A landscape with many valleys, sampled at points; each row gives a point and its height.
A ball rolls from a point to the lowest of its 6 nearest points, and stops where none of them is lower. Distance is the straight distance between rows; heights are no part of it.
K_956: [ -7   2  -3 -16 -15  17 -15   7 -44  -5   0]  height 4.50
K_845: [ -6  -2  -7   4  -7  15  17   2   2  -7 -13]  height 1.36
K_367: [  3  11  -8   7 -10  25  29 -21  13   7 -30]  height 1.32
K_280: [ -2  -3  14 -29 -21  -4 -32  17 -25  13   8]  height 4.98
K_470: [  0  15 -17   0 -12  27  29 -14 -10  -3 -25]  height 3.40
K_997: [ -2  -5  -1  13   3   7  18  -4  17  -3 -10]  height 0.35
K_79: [ -2  -7   8  -7   1 -19 -24  23   4   0   8]  height 2.13
K_499: [  1  -7   3   2   9 -24 -20  17  12  -2  13]  height 1.76
K_750: [  7   3   1  15   2  15  28 -26  31  10 -22]  height 2.98
K_799: [  1  12 -12 -11 -10  27  13  -9 -54 -15 -10]  height 3.26
K_153: [ -6   7 -13  -7 -11  25  12   1 -27 -13 -10]  height 3.20
K_44: [  5  -3   0  21  27 -26   0  -7  28  -2  26]  height 1.10
K_627: [  6  17 -10  10 -12  28  25 -31  19  14 -37]  height 1.35
K_52: [ -4   3  -8   5  -5  17  23  -6   3  -5 -17]  height 2.69
K_86: [  2  17 -15  -6 -13  29  26 -13 -34 -13 -19]  height 3.17
K_670: [  9  -4  20 -28  -8 -30 -31  25  -3  18  14]  height 4.16
K_369: [-8 -4 -3  8  0  7 11  4  9 -9 -7]  height 2.88
K_62: [  3   3  -7 -14 -14  20  -8  -6 -67 -12   3]  height 3.80
K_726: [ 10   1   7  25  28  -5  24 -30  40   5  10]  height 4.45
K_298: [-11   2  -8  -8 -11  18   0   8 -27 -11  -5]  height 3.98
K_167: [  1  -7  14 -20  -8 -19 -29  24  -7  11   7]  height 2.70
K_836: [ 10  14  -5  12  -8  29  21 -38  29  20 -38]  height 2.50
K_191: [  5   4  -5  21  33 -33  -1 -21  29   1  45]  height 2.31
K_982: [  6  -1  -1  21  29 -34  -2 -13  30   0  35]  height 1.61
K_89: [  7  -5  13 -15   3 -28 -29  23   5   8  14]  height 2.55
K_875: [ -3  -4   9 -16  -6 -17 -28  23  -5   6   7]  height 2.40
K_909: [  7   6   0  16  -1  20  23 -33  31  16 -29]  height 2.78
K_898: [ -2  12 -14  -7 -11  26  18  -6 -38 -13 -12]  height 3.18
K_134: [ -5 -11   2   3   6  -7  -7  13   9  -6   1]  height 1.53
K_848: [  2  -6   3   8  15 -29 -15  11  17   0  16]  height 2.02
K_211: [ -5   4  -6 -13 -14  22  -9  -1 -52 -12   1]  height 4.03
K_735: [  5  -5   4  20  17  -3  21 -16  31   1  -1]  height 1.19
K_834: [  0  -8   1  17  15 -10  10  -2  26  -4   3]  height 1.41
K_258: [ -4  -5   8 -19 -12  -5 -30  21 -15   3   5]  height 3.19
K_219: [ -4   9 -13  -3 -12  23  23  -5 -14  -8 -19]  height 2.97
K_198: [ -5  -4   8 -23 -17   4 -29  17 -31   4   7]  height 4.72
K_621: [  7  -2   6  21  14   4  27 -25  38   6 -10]  height 3.75
K_579: [ -8   5 -10  -9 -11  20   2   5 -36 -13  -6]  height 3.53
K_801: [ -8  -5   4  -9  -5  -6 -19  20  -8  -4   0]  height 2.80
K_561: [ -3  -8   0  11  11 -12  -3  10  17  -7   5]  height 0.66
K_383: [-10   0  -7  -3  -7  14   5   9 -15 -12  -9]  height 3.74
K_220: [  6  -4   7  -4  11 -33 -26  18  12   6  17]  height 2.52
K_823: [  0   7  -9   6 -10  23  29 -14   8   0 -25]  height 3.15
K_223: [  7   1   4  26  34 -18  16 -28  33   2  29]  height 2.90
K_856: [-8 -7 -1  2 -1  2 -3 15 -1 -8 -3]  height 2.79
K_562: [  1  -6   3  19  11   2  23 -15  30   3  -7]  height 2.81
K_22: [-10  -3  -5  -4  -6   6  -5  14  -8 -10  -5]  height 3.94
K_225: [ -5  -1   3 -23 -19  12 -26   7 -47   3   7]  height 0.55
K_319: [  3  -9   1  14  16 -22  -5   6  21  -3  15]  height 1.31
K_703: [  7  -4  26 -36 -16 -25 -31  23  -8  23  13]  height 6.24
K_304: [  7  -1  -2  12  25 -40 -16   1  23   2  33]  height 2.18
K_275: [  2  -8   1  21  24 -18   7  -5  28  -3  14]  height 0.27
K_173: [  1  -6  22 -33 -22 -14 -34  20 -16  19  13]  height 6.06

For each start below, name the point where the ball stops.
K_220 -> K_275
K_304 -> K_275
K_383 -> K_997
K_799 -> K_997

Call two points neighbours if one is among the 6 nearest of the other. Go from one point of each pair to the other, from neighbour to neighbour, staying as low as possible. Name the highest point that can't be avoided.
K_275 / K_997 -> K_735
K_561 / K_367 -> K_52
K_225 / K_997 -> K_258
